Each row is a point on a tangle of strands that fork, close into loops and nearly touch. The rows are in no order.
Two points are linked if the straight distance between their rows is under 126. Some points are linked to none.
z637: [ 12   4   7  12 -21  31 -16  -3 -11 -20  -3 -11  20 -13  19  19  68  38
 -34 -42 -23 -31   8  -1 -36   9  43  17  -5 -35  -6  59]
z684: [-18  -7 -11  18 -28 -36 -15 -14 -26   6  12  49   7  33  -5  25  18   0
 -16  -5   5  11 -53 -25   5 -10   9  -2   7  14  82 -21]
z910: [-13  -8  23  10  16 -33  -8  -1  48 -14 -18  -3 -16 -11   8  -2 -22  59
   1  -1  17  -6   8 -53  12 -20  78   6  22 -17 -11  45]
z394: [-34  18  14 -14  10 -35  45  14 -13  32  40   5  45   9  -1 -28  -9 -53
   8  29 -23  -3 -36  28  58  10 -23 -36  -9  19 -40 -33]
z152: [ 31 -46   4 -56  42  45  20   8  58 -42 -17  19 -31 -18  -3 -38  -7   7
   0 -34  19  46  24 -12  22  -2   3  19 -11  31  23  12]
z277: [  1 -16 -26  15 -30  34 -19   1  48 -58 -41 -26 -19  -3  -7 -24  68  21
 -20 -12   7   6 -31  -3 -22   8 -31  -8 -12 -36 -29 -45]
z168: [ 16 -14 -25  19  31 -18 -34 -14 -18  26   6   3 -26 -11  15  77  20  13
 -25  40  -3 -22 -23  23  14   0 -13  25  -9 -45   5 -38]
z370: [-19 -44  -2  23  31  46  21 -16   3  -8  -3  -5 -27 -11   0 -12  -2  26
  17  32 -26 -21   3  15 -12   6  29 -35   1   3 -19  -3]
z362: [ 13  39 -44  28   4 -32 -26 -11 -39  19  34  13  -4   3  16  13 -19 -43
   3  40  -1  -3   9  20  45  10 -19  -6  13  -5  16  21]
z710: [-17  17 -54  15 -14   7 -11 -23 -13  35 -12  -4 -15  10 -24  13 -28 -72
  18  15 -34 -19 -19  24   3 -44 -44  -5 -20   4  19 -53]
z120: [  0  -8  18  -1  37 -37  51  12  -2   9   7  -2  -1  58 -33   0  -7  -7
 -18   7   5  10 -24  24  51  37   5 -46   5  26 -26  -5]
z756: [  0  27 -48  21 -47 -23 -30   9  30   0  11  15  19  11   4  19  20  35
   3 -40  21  72 -15 -43 -56  35  -7  43 -19 -18  48 -52]
z806: [  1 -22  -3 -23 -27   0 -30  31  69  -3 -18  37 -13  31  17 -22 -57  -9
 -14  12   1  54  20 -21 -69 -32 -38  -9 -21 -16 -17  13]
z854: [-45   3  13  -7  12   7  45  -8   8  47   4 -21 -10  -8 -31  37 -32 -40
  10  -6 -25 -66 -11  27 -10 -46  33 -28   8  17   4  16]
z849: [ 25   3 -16 -38 -23 -41  -3 -21   2   9  -2  12 -31 -26  -4  13   6  -8
  -2   3  26  20  23  -6 -82 -10 -36 -26   5  -1  60   3]
z18: [ 18   9 -38 -28  23   8 -33  28  17   9  12  -4  -4 -16  20 -25   5  19
 -11 -51 -14   8  19 -18 -32  11 -32  50 -29 -23 -34  23]
z126: [-19 -18  47 -12  -6  27  14  19  -6  10 -58   0  43  28 -27  39  22  22
 -15   9 -36 -45 -41   9  -2 -47 -14   6 -36   7 -11 -39]
z564: [-13   5   2 -11 -38  27  -6  11  32  18 -13 -13   9  17 -58  -8 -51  -6
 -19 -52  20 -30   6 -31  -6 -24  -2  23   0  33  -1  27]
z451: [-18  30  24 -61  -2  39  49 -26 -10  20  -1 -26 -12 -41  13   6  10 -21
   4   2  33  -7 -12  27  28 -33  20 -27  33   1 -50  18]
z964: [  4  13  25  35  -2  23 -17 -23 -50 -24  15   9  14  -6  39  -2  48  -8
  26 -10 -25  -2 -30  20  21  -2  22   0   8  -9  -2  10]
z153: [ 24  -6  11  18   8 -51  -8  26  -9  25  24  -1  29   0   5 -27  33   7
  17  18  41  -2 -15  24 -40 -52 -41 -35 -32  17  -4  11]
z741: [ -5 -12 -17 -55  27 -23  29  -1 -19  -5  36  21  -4 -14  42   3 -32 -13
  -7  26 -17  18  52  12  20  31   6 -18   1  -9  -6  58]
z494: [-26  -2 -23  18  21  16  -6 -28  15  14 -25 -35 -56  -9 -36   4 -20 -29
  29   4 -32 -22 -34  24   5 -23 -16   2   1  20 -23 -61]
z560: [ -8  -4  17 -16  33   7  13 -28  18  42 -12  -7 -60   6 -31   3  -4 -23
  14  25 -28 -12 -40  49 -35  -8   7 -51   0  25 -38 -47]
z946: [-27  -7 -27  -9  23 -55 -21   5 -18  24  38   7 -32 -27  12 -31   8  11
   9  -4 -17 -16  -7   6 -68 -21   9 -22   9  19 -10   8]
z890: [ -1  11 -29  40 -38 -34 -33   3  44  14  -5  33  -6  37 -26  30 -15  11
 -31   7  26  62 -35 -45 -26  32 -13  40  -5 -24  42 -52]
z469: [ 10 -27   0  40  -1  43   3 -26  25 -20   9  -8 -34   0 -49  48  55  27
 -42   3  -4  22 -30  11 -19  69  -6 -52  -1  -4   7   1]
z386: [-37  32 -17 -29 -29 -23  -9 -11 -19  24   8  -5  33  -4  -1  -2 -55 -36
   9 -28 -12 -43  19 -17  -2 -23   8  36  17   1   0  25]
z149: [-35 -22 -30 -14 -30  -7 -25  -6 -29 -12 -25 -42 -51  10 -29  39 -12 -22
 -13 -47 -30 -24  34  28 -38  -1 -23  -8   6 -21   7  39]
z619: [-37 -12   6  17  32  -3  28   9  21   4   8  -4   4  14  -4  22 -69 -39
  -3   7 -75 -47  38  -6  13  25  21  25 -19  -8  23  36]
z517: [ -7 -42  36  -6  22  44  22  37  33 -47 -52  15  -4  11  -7 -10  -1  64
 -16   8  14   5   2 -44  13 -22  25  -2  10  20   0 -34]
z42: [-26 -14  37  18 -15   0   1  11   3  13 -25  -5  37  17 -34 -10  -1  17
   3   6  -5 -35 -47 -20  28  -7  -4  19  -4  32  15 -52]
z939: [ 13  11  13 -28   4 -40  -2  -6 -32  -2  18  16  31 -33   7  -8  31  12
  11 -39 -23 -33 -21 -12  -3  37   4  49  -8  -9  35  -4]
z242: [-12 -21  25  12 -29  17 -22 -16  18   5   4  15 -36  25  -1  16 -43  -8
  -8  19 -20 -18  14  -7 -57  -6  17 -15  36  15  -2  32]
z417: [-43  11  21  58  -6   4  10  14  -3  10  50 -13  51  29  21 -17  -5  -8
   8  42 -21  -8  11   5  37  29  21 -35  17   5 -46  39]
z870: [-11  14  17 -29  24  19  46 -11 -24   3  38 -17   2   4  38 -13 -17 -43
   5  11  12   1  12  27  38  11  18 -30  16  -5 -31  36]
z493: [-16 -24 -47 -17  27  19   2  21   7  -1   7 -19 -12 -26   8 -26 -30  -7
  11 -34  -3   3  39   6   4 -13 -27  29 -49 -16   0  31]
z339: [ -2 -22   6  61  10 -10   1 -33   7 -45  -6 -23 -20  18 -66  29  42  25
 -13 -24  -2  23 -37   8  14  65  19 -14  -1  -6  30  -8]
z570: [-26  24  -6 -19   5 -77 -50  -3   8 -16  14  34 -24   8   6   2 -27  -9
   4 -34 -53  41 -15 -29 -52  28   1  33  27 -19  11  12]
z965: [-30  23  16 -26   5 -36  74   1  21 -22 -14 -35  -1  -4  -1 -56 -22 -36
   2 -13  16  20 -33 -19  33  -2   0   9  34  15 -45 -28]
z320: [ 30   8 -15  15 -12 -43 -49   8 -32 -10 -19 -15  14  23  -3  10   0   1
  -5 -19  31  42  40   9 -22 -23 -55  23 -26 -18  18  29]
z543: [-39   6   0 -24  23 -33  35 -15  -2 -28 -38 -49 -12 -29 -28 -46 -11 -23
  32 -29   9   0 -25   1  28 -21 -13  13  10  -3 -40 -57]
z695: [ 18  -6  30 -51  -1  19  23  18  57 -27 -14  22  10  -3   5 -26 -22   6
 -15 -36  -6  18   8 -39  16   8  26  33   2  -1  13  15]
z784: [-33   2 -14  23 -39   9 -15  -1   0  -3  35  16  75 -12  10 -28 -71   4
  21   1 -21   9  34  -6  34  43  20  36  -9 -30  14  36]
z254: [ 53   9 -53  12 -12  -2 -35  17 -22 -17   1 -13  24 -10  16   0  65  11
 -19   5  44  71  42  10 -27  10 -50  17  -5 -23   3 -40]
z352: [ -8  10  35  39  30   4  31 -20  -6 -12 -17 -15 -17  36  10  21  -5 -12
  21  15  -3 -27  19  11   0  -1  72 -34  16   0  15  37]
z913: [ 26   0 -42  -5 -14 -10 -32   4 -40 -14 -20  -4  11 -34  28 -11  47  21
   3  14  44  36  14  17  36  -5 -34 -10   7 -16 -17 -31]
z307: [ -9   9  45  25  16  15  44   2   8  51 -17 -10 -19  41 -31   9 -32  -4
  33  45  11 -34 -34  14  22 -13  46 -64  22  46  -5 -32]
z416: [  8   7 -44 -20   7 -15 -15  -8  -6   5   1  13  -8   4  40  35  24   0
  -1  33  -5  -7   2  -6  -4  -9 -15  28 -28 -43  49 -26]
z502: [ 49   8 -77  -1 -41  29 -12   8   0  23   9  -5  21 -34 -11  -4  -8   2
 -23  30  22  21  49 -10 -24  22 -27   0  13   2 -15 -34]
z52: [ 19  44 -32   9  23 -42 -26 -17  24 -49 -14 -10 -71  20   4  -3  10 -15
  -4 -30   1  42 -23 -12  -5  25 -23  -1  30 -27 -25  10]
z572: [ 22  34  10 -16  11 -37 -33 -11  18 -21   5  22 -33   7  12 -20 -28 -17
  -9 -11  -9  44 -13 -12 -21  26  -9  12  31   3 -40  21]
z161: [ -4   8   0 -12 -39   0 -13  -8  -8  26  -7 -27   8  -6 -54  14 -66 -25
  -8 -20  12 -44  35  -6 -13   2 -13  13  41   9   2  15]
z36: [ 17  -4  30 -23   9  68   8  -2  -2 -18 -43   7 -13  -9  31  -5  54   1
   2 -30   4 -12 -22   7 -22 -73   7  -8 -23  -3  -2  10]
z167: [ -7  24  18 -46 -14 -32  25 -12 -48 -31  12   3  12 -10  36 -54  -4 -47
  22   2  -9  23   2   4  36  27 -25  -6  37  19 -21 -48]
z666: [-29 -25 -25   3 -27  29  25 -11   8 -12  22 -20  39 -30   0 -25 -33 -10
  15  22  -6 -14  47   3  24  36  12  -2   8 -13   8  20]
z452: [-12   5  -8  -2  16 -37 -15   0  45 -70 -13  -2 -48  27   8   6  13  23
 -20 -28 -19  38  -4 -35  30  39 -15  14 -11 -50  -9  20]
z273: [ 33  21 -26 -25   4   2  -3  31  35 -21  13  29  23 -22  43 -13  50  25
   0 -16  15  32   5  -6  -4  11  11  20 -11 -24  38  27]
z175: [-22 -41  -8 -10  11  60  30 -25 -15  10  23 -20   4 -28   1  -7 -23 -12
  19  34   0 -17  42  44  -8   8  -9 -41  -3  14   2   5]
z227: [-14  12  35  11 -44  14   6   2  10 -47 -40  -6  39 -14  15 -11  34  43
   4 -46 -18 -36  28 -35 -24 -15  61  16  -2 -27  15  35]
z346: [ 29  18 -23  20 -22  18  -9 -15   3  20  59  18  -8 -25  12   3  22  -4
 -12  41  37 -11 -11  17  -3  -2   2 -54  26   2 -23  23]
z160: [  2  41  10  31 -14 -18 -26 -18 -47 -13  49  20  19  13  48  -1   7 -31
  15  10 -31  -1 -15  16  49  24  15   9  34 -15  -8  29]
z115: [ 24   8   1  13  44 -41 -10 -18 -10  55  15 -27 -51 -10  -9   3  16  -5
  27  15   6  -4 -20  59 -58  -7  11 -54  22  26 -60 -26]
z601: [ 33 -26  44 -96  23  -6  19   0 -24   1 -37  28 -15 -19  26  24  14  -2
  -2 -19 -19 -39  13  -3 -11 -14  -3  17  -9  -3  46 -20]
z735: [-24   3 -45  -4 -38 -36 -23   7  16 -15 -15  -2   7  32   3  -3 -21   9
 -27  25   7  10 -13 -28  16  22 -13   6  28 -24  -3 -31]
z995: [-10  17  -8 -29  -6 -32  12 -16 -14  -7  -7 -22  18 -39  -8 -32  18   3
  20 -17  -6 -36 -20   3  25  -2  -6  19  -5 -16   1 -37]
z769: [ 53  19 -55  -5 -57  44 -33  28 -13  18  31  23  26  -9   5  -4   9  -1
   8 -37  26  67  28 -13 -37  12  20  42 -16  25  27  -2]
z12: [ 21 -13  15  24  -6 -15  -7 -33   4   7  15 -18 -17 -33 -53  23   8  -3
   5 -11   3  -8   2   3 -38  46 -17  25  10 -14  40 -27]
z429: [ -6  24  40  -4  20  36  19  23  -5   3 -19  -8  -7  -7  13 -20 -36   5
  30  14  23 -12  -3 -40  39 -46   3  38  29  14 -35  17]
z114: [ 19  12 -45  -3 -39  30  15 -25  47  16  24   1  14 -27 -33  11  -5  -6
 -26  67  32 -32   1  16 -25  16 -10 -59  32   7 -17 -20]
z886: [-19 -11  27  18  18   5   7  -7  17  20  -5 -32 -14   4 -45  16 -53 -41
  28 -23 -50 -67  20  14  -4  -1  22  25  -2  11  24  31]
z286: [ -7   9  -4   2   9  -4 -18   9  -8  29   2  21   0  18  25  49  18  31
 -28  14 -17 -41 -43 -11  24 -21  24  17   7 -15 -13 -15]
z265: [-33   8  27  11  21  -2  43  -5  -5  37  -6  -3 -23  39  20 -43 -29 -34
  50  19  28  -1 -24   2  16 -30  55 -37  47  46 -11 -26]
z999: [ 35  -2 -30 -12  -3  23 -31  59 -30  14  -6 -27  49  10 -14  -2  14  13
 -24 -46  24  11  46  18  33  -4 -50  60 -23  -8 -44  19]
z5: [ 33  18  26 -34  17 -26 -19 -15 -13   0  20  43 -44 -21   7 -33  -7  -8
  -2 -10 -26  10 -20 -18 -64  37 -20  12  42  31 -17 -22]
z440: [-20 -34  42  10  -1  24   3   4  -2 -48 -42  13   8   3  12 -51   0  51
  20 -18  21   9   1 -42  28 -26  39  23 -13  29  23 -18]
z48: [-27 -24  54   6  -8  24   6  15 -39   6  -5  21  33   4  -7   7  40  45
 -30   7 -38 -44 -12  -6 -26  16  37 -26   8  21 -36  -2]
z225: [ 22   8 -60  42 -42   5 -41   7 -26  -1   9 -11  25  18   1  25  35  19
 -25 -15  47  55   1 -20 -37  37  -3  34 -28 -19  21 -43]
z192: [-10 -12  15  48  55 -24  24  -8  33 -50 -49 -38 -41  19  -9   9 -27  13
  32  -4  13  -2  26 -10  46 -28  42  11 -24 -22  18  43]
z46: [ 12  -6   9   6 -16 -17 -11 -30  -9   7  14  22 -16   6 -31  35   9  -4
 -30  -7  10   5 -24  -3  -7  27 -10  -3  22   6  50   8]
z742: [ 17  32  13 -21  16 -56  11  15  -2  19   7 -13  35   5 -27 -16  26 -25
   5  -3   1 -23 -24  43 -37  -8 -52 -41 -19   4 -23   8]
z96: [ 18  10 -54   1 -26   6  -6   4  15   9  39   1  32 -32 -32 -28 -10 -12
 -28  48   9  17  35  -5 -22  37 -51 -43  32   9 -51 -23]
z260: [  8 -17  32  42  22   0 -13 -47 -22  -1   0 -37 -31 -10 -54  22  -9  -8
  39 -10 -12 -33 -15  22 -18  46  23  10  43  30  26 -43]
z278: [ 23  26   2  15 -16 -17  -4  11   3  25  55  27  56 -19  19   9  58  11
   0  36  22 -22 -22  11   4  15  -3 -25  14  -1   5  12]
z154: [-10  11  26  30 -13 -11 -20   3 -19 -14  18  27  44   6  28   6 -37   8
   9   7 -18  -3  18 -15  54  34  49  38  16 -14  11  53]
z771: [ -1   5 -24 -28  -9 -22 -12 -11 -38 -17  -4  21   2   6  22 -11   6 -17
 -12  28  14  20  -9 -13  55   0 -29  -4  20  -9 -23 -48]
z781: [-44 -39   1 -10  -3  -9  30 -18  28 -23   0   5 -10  -9 -16   6 -59 -16
   5  26 -38 -15  48  -8   1  41  31  -3   0 -15  38  22]
z373: [ 48  -7 -27  28 -29 -20   7   2  36  29  16  -8  53 -29 -31  12  20  11
   5  33  43 -23   8  15 -36  -8 -31 -12 -22  -3  45  -6]
z783: [ 46  38  15 -16 -15   8   8  10  19  -9  21  13  26 -42  41 -26  69   2
  19   6  34  -2 -18   7  10 -15   9 -13   0 -10  24  18]
z462: [ 42 -26   1  20  40  11  -1 -54 -25  19  27  -7 -22 -56 -19  33 -16  12
  28  39  38 -11  11  27  39  53  28  14  36   9  36 -17]
z166: [  7  -3 -15 -48   1  39 -16  29 -21  -1  -4 -31  28   6  -6  14  24  -6
 -63 -42 -10  -4  46  28  -1  -5 -58  -2 -13 -16 -52  33]
z305: [ 36  22  -4   5   7  16   5 -31 -16  39  21  -8 -24 -24 -24   4  18 -11
   0  20  31   1 -15  47 -13  15  -2 -77  24  36 -49   2]
z231: [  0  22  -2 -41 -40 -18   0 -11 -23   2   3  -1  52 -38   5 -48 -39 -33
  10   9  -8   4  44 -24  31  34 -27  28  28   5 -26 -43]
z6: [-14 -12  14  57 -12 -33 -24   0 -26   2  -5  17  26  23 -15  10  27  26
   6  20  -3 -11 -67 -13  24  -2  21  29  -5  11  41 -51]
z592: [  0 -14  -9  33  33   7 -10 -34  -9  11  16 -15 -37 -34 -13  18   8  20
  36  18   9 -27 -11  37   7   8  44 -21  23  12  13 -15]
z749: [ -2 -36 -22 -31 -45  11 -18  14   8  32  -1  17  -8  12  -7  30 -35 -10
 -23  19  21  -4  39  -9 -76 -14 -16 -26  -3  10  58  -1]
z334: [-19 -10  56 -13  19  10  45   9  -5 -21  -6  40   6  -1  11  17  50  26
 -32  21 -55 -36 -12  10 -16  30  43 -47 -22  11 -18 -32]
z533: [ -5 -25 -27 -51 -14  31  29   2 -16  -7 -18 -23   8 -36  -2  -8  24   5
  -8 -29  36   8  35  14   7 -24  -5 -17 -10   6  17  -2]
z980: [ 73  19 -25 -29 -14  10 -23  45 -16   2  27  25  33 -26  41 -26  54  14
  17 -37  33  60  36   7   6  -6   6  58  -8   6  25   2]
z868: [-48   9  10  29  -5  -5  49  38   9  23  50 -12  49  31  15 -25 -29 -27
  -7  50  -7  -6 -27   2  69   4   4 -19   4   8 -47  -9]
z397: [  8  21 -17  13 -34  52   0 -13  -4  11 -17 -12  17  12 -14  -4 -17 -69
   0  19 -11 -19   2  23  19  -9 -73  -3 -13   2 -11 -34]
z197: [ 49   4  19  -7 -37  13 -21  19   0   3  -1  24  18  52   2  41   7 -17
 -32 -41 -15  10 -10 -17  -5  29 -16  72 -23   0  54  -3]
z453: [ 12   1  63 -13  36  44  55  12  13 -37 -38  14  11  11  24 -33  44   7
  15 -12   4   3 -26 -18  22 -58  18  -4 -29  23 -14 -13]
z400: [  3 -25   3   8  32  50  16   1   9  -6  -4   9 -36  -6  28   1  25  20
 -17  -7 -16 -35   1  -7 -21 -48  28  -9 -42   0  -9  21]
z525: [-11 -32  55  26  -9  25   5  -5  -9 -24 -11  11  13   1  33 -52 -19  15
  50  28   3  28   5 -15  10  -8  21 -15   7  35  21  -5]
z655: [ 55   5 -56  -7 -62  10 -34  23 -14  24  25  -6  47 -36  21   5   0   6
  17  17  27  39  59 -18 -51  34   1  48   8  -7   7 -45]
z404: [ -1  16  17  57 -15  53   1  -8  -9  18  49  -2  40  20  12 -18 -16 -32
   5  43 -33 -28  -6  14  18  23 -31 -10   0   6 -35  14]
z662: [ 24   5  22  37 -23 -51 -34  22 -10  -9 -20  -9  33  33  14 -12  29   2
   9  23  41   7  10   4 -48 -52 -42  16  -7 -12   2  14]
z820: [  7   7 -43 -53  37 -45  21  13 -20  30  43  13   3 -40 -12   7 -22   6
 -10   4  24  10  35  21  45  10 -16  -8 -11  -6  17  43]
z804: [ -7  -2  40 -17   4  40  51 -28   5  32 -21 -27 -15  12 -54  25 -27 -10
   7  -7  11 -30 -20  26  27 -11  36 -53  24  34 -16   4]
z802: [-13  19  44  31  23  12  37   0  -5 -36 -15  19   4  50  54 -14   4 -13
  -1  26 -14   8  12 -16  36  -1  41 -22 -14   7 -10  31]
z147: [ 36 -15  25  23  62 -11   7   9  15  -2  -1 -26   6  18 -28  -8   8   0
   8 -21  16  17   4  35   2  -1 -52  -7 -54  15 -26  42]
z47: [-60 -32 -60   5  26 -13 -10  -1 -11  -3 -28 -46 -54  -9 -35  22 -29 -29
  13 -12 -14  -3  29  26 -15 -27 -17 -27 -13 -25   1   4]
z623: [ 32   9  20   8  52 -34  29   7  41   5   5 -20  -1  -3 -31 -12  27  -2
  23   6 -12 -18 -24  38 -43  13 -52 -12 -58 -11  -7 -10]
z681: [-19  21 -32 -18  -5 -30 -36  14  22   0  17  14  -6  -2  15  -9 -11  33
 -13 -69 -38  43  11 -33 -32  43  10  37   6 -45  -8  47]
z632: [ 21 -19 -16  51  34  -6 -29 -15   6  26  33   3 -43  -6 -19  58  37  14
 -14  31   8  10 -28  35 -45   8 -18 -16 -16 -26  12   2]
z733: [  1 -44  32 -93  37  -9  38  36  -1  -7 -14  44  -9 -14  18  -9  34  13
 -22 -19 -15  -3  -7   3   4 -13  -3 -12 -24  25   2 -22]
z309: [-35  26  -6  -3 -30  67  22  18   7  33  11 -10  51 -14  24  10  37   5
 -15  11  -7 -26 -23  16  43 -49  10  -2 -29  -4 -45  -5]
z801: [  1 -40  20  35  29 -28  -8   2  50 -32 -36 -16 -41  -1 -21  23 -24  67
   1  -8  21   7   4 -41  48 -15  45  28 -19 -17  20  36]
z837: [ -8  12  -4 -50 -41  52  29 -22 -18  20 -13 -18  27 -65  -9 -17  19  -2
  -1  -6  44 -19  25  11  12 -33   1 -35  30   7 -35 -10]
z599: [ 61  28 -22  29  11  -2 -10 -21 -20  41  20  25 -14  -9   9  30 -41 -40
  15  58  34  -1   6   6  62 -17 -25  -1  18  15   1  -2]
z476: [-57  13 -21  -2  22 -84 -32  27   4  12  22   0 -15  -1 -10  -7  -8  -7
   8 -33 -44  -4 -13  -4 -60  17  10 -11  42  18 -21  -3]
z171: [  6 -14 -16   5 -12  23 -19  -8 -11 -31 -23  14   5  10  79   9  15  13
  23  34  14  -2  11 -22  19 -16   2  38  -4 -35  40 -32]
z928: [  5  24   9 -22 -35 -18 -14  18 -15  31  25  17  53 -18   4 -35 -38   0
  13 -18 -15 -22  21 -32  19  -3 -18  51  12  29 -19   2]
z344: [ 13 -12  36 -32  36 -14  38  35  20 -21  -8  46 -16  15   7  17  50  24
 -38   3 -40 -18 -28 -24 -15   5  13 -20 -33   2   8  -5]
z489: [-18  -7   0  53   6  24 -15  13  -5 -41 -17  35  -5  59  49  -9  14   6
 -19  15 -19  40  -2 -26  19 -17  20  -2 -34  -7   3  29]
z17: [-14  12 -20  24 -30  26 -42  -8 -25 -29 -15  21 -22  37  67  -1   1 -12
   3  21  15  24 -21 -28  30 -41   6  12   3 -28   9  -1]
z497: [-28  10  34  77  58   0  24   2  12  -4 -30 -22 -35  25   0  -3 -31  31
  33   7   5  -9  19 -16   9 -31  82 -20 -12  16  -4  33]
z248: [ 43   9  42 -47   4 -27  -7   5 -16 -11 -19  19  16   6  20  13  12  -9
   5 -35 -24 -19  14   0 -17  16 -17  59 -14   0  60  13]
z473: [-25  -7  55  18   6   4  11   5 -35  23 -17  -8  34  21 -23  43  27  41
  -2  46 -28 -46 -39  26 -10 -26  20 -31  -9  11 -28 -27]
z985: [-12  30  34 -24  12  -2  16 -12 -39  15 -14 -12   3  11 -26  -7 -16 -51
   4  -1 -14  -7 -36  37  50 -11 -16 -16  15  18 -46 -44]
z238: [  0 -12 -33 -26 -26  21  -9  30 -34  12 -16 -24  38 -24  -3 -27  20  19
  -1 -55  50   7  37  11  38 -44 -14  19 -22   4 -22  11]
z690: [  2  23 -37 -25   7 -31   0 -10   3   5  11  -9 -49 -27   2   3  21   1
   6  -3  17 -13  -4   7 -53 -32 -14 -29   1 -12  14  20]
z464: [  4  -9   0  -6 -21  33 -12  -6 -20   4   0 -15   0  -7  -2  37  -5  22
 -30 -46 -20 -43  35   4   2   0  24  18   9 -15 -12  53]
z698: [ 11 -31 -42 -11 -46  19 -41  22  32  12 -20  24 -17  28   2  26 -45  12
 -28   4  14  52  35 -17 -52  -9 -25  16 -15  -3  29 -17]
z607: [ 40  -9 -12 -24  11 -60 -19  21  -5  34  19   1  21 -24 -14  32  -9  27
 -17  -4  18   7  34  -7 -41  33 -41  50 -31 -15  36  -2]
z28: [ 47   2   4  -1   1  35 -16  -5  18  11  27  40 -19  14 -28  38  19   7
 -36 -42   6  33 -23 -16 -10  36  -6  31   0  16  52  24]
z51: [-20  17 -41  12 -21 -49 -37  -3  41  17   2  36 -46  32 -23  15 -33  -6
 -27  22 -16  18 -37 -41 -24  18  -8  15  28   1  24 -41]
z920: [-35  27  26  13  19   0   9 -20 -50 -10   8   3  19   3  28 -36  57  -7
  28  -5 -47   4 -69  30  37 -17  43  -7 -34   7  -6 -22]
z590: [ 51 -18 -20  19  16  -7  -5 -26   2  36   2  -7 -21 -32 -16  23 -39  -1
  15  33  73   3  28   5  45   3   0   4  18  11  46   2]
z595: [ 25 -47  32 -17   0  21   4  32  53 -53 -33  24   6  -3   0 -11  14  59
 -32 -25  -8  35  28 -46  15  37  39  37   2   4   5  -6]
z264: [  0 -26  -7  25  23 -21   6  -7  16   1  17 -23 -53  16 -38  39  30   9
 -19  20 -27  -1  -7  23 -36  32   2 -51  -7 -17 -11  25]
z402: [-24   7 -17 -11  -4  20  -6  -7 -15  -2 -10 -46   4 -10 -23  28  18 -15
 -20 -47 -24 -29  21  35 -20  -6 -25 -11 -35 -48 -18  45]
z962: [-32 -34 -13  24  18 -36  -7  -3  10 -53 -19 -14 -68  30 -36  24  41  33
 -11 -38 -38  40 -26 -15   9  43   1 -17  -9 -24   3   0]
z557: [-12  11  45  23  15  42   4  -1   6 -13 -28  -8 -16  -6  29 -55 -56  13
  76  38  33  29  -3 -41  20 -24  29  10  45  18  -7  -4]
z720: [-13  49  24 -18  -4  58  11 -15 -17  28 -22 -14  -3  18   8  11 -27 -67
   4  12  -9 -24 -27  23  39 -48 -51   6   2  17 -47 -35]
z442: [-10  18  57   6   2   9  29   7 -24  -9  -3 -18  35   1  19 -58  31  -5
  38 -36   5  -4 -54   4  47 -41  16 -10 -30  16 -23  -4]
z744: [ 22 -19   8  37  23 -25 -33  15 -13 -11  -3 -14 -13  34 -20   3  -1   0
  -6 -32   1  34 -14  14 -38  -3 -48   7 -41  11  22  37]
z40: [-39  18  24 -27 -12   0  54 -11  -2  -5  -2  -7 -16  -1  32 -61 -27 -39
  13   1  33  34 -29 -15  41 -19  22 -38  40  40 -29 -16]
z724: [ -1   3 -63 -12  12   7   1   0  14  15  28  10   1 -19  -6   8 -15  13
   0 -17  -1  17  31   7  14  22 -21  11 -33 -14  43  43]
z124: [-23  -6  27  14 -39 -20  -7   6  39 -41 -43   7  35   8  17   1 -17  54
  -4  11  17  -4  17 -41 -19 -12  58  -1  20 -25   4  28]
z198: [-64 -48 -60 -14  38  -2  21   8 -10 -14  -2 -29 -29  -5  11 -18 -28  -6
  -1   7  -5  22  22  18   5 -18 -39  -8 -36 -12   4  -2]
z403: [-18   0  24   3  -4  30  -1  -5  -6 -20 -15  -8  -8  35  -5 -19 -33  -5
  -1 -28  -6  -9  -6 -11  18 -21 -12  23  11  20 -23  12]
z372: [ -4 -20  42   2 -20  36 -20   1  53  -5 -24  35   1  45  27  -5 -52   4
 -18  41 -14   6   9 -30 -68 -35  -1  -6   4  -6 -14  19]

A piece is two or more points that can be reached from each other along the links. Count, over all rows, the pieces, the separate loops (a circle has one, a figure eight two, a Y none), the forks (points with three links) and the tips (points with one).
pieces -> 5
loops -> 9
forks -> 13
tips -> 5

A tip is a point with one link. Name the tips that can be reached along the links from each point below, in the order of the rows.
z149 -> z242, z286, z5
z429 -> z152
z783 -> z404
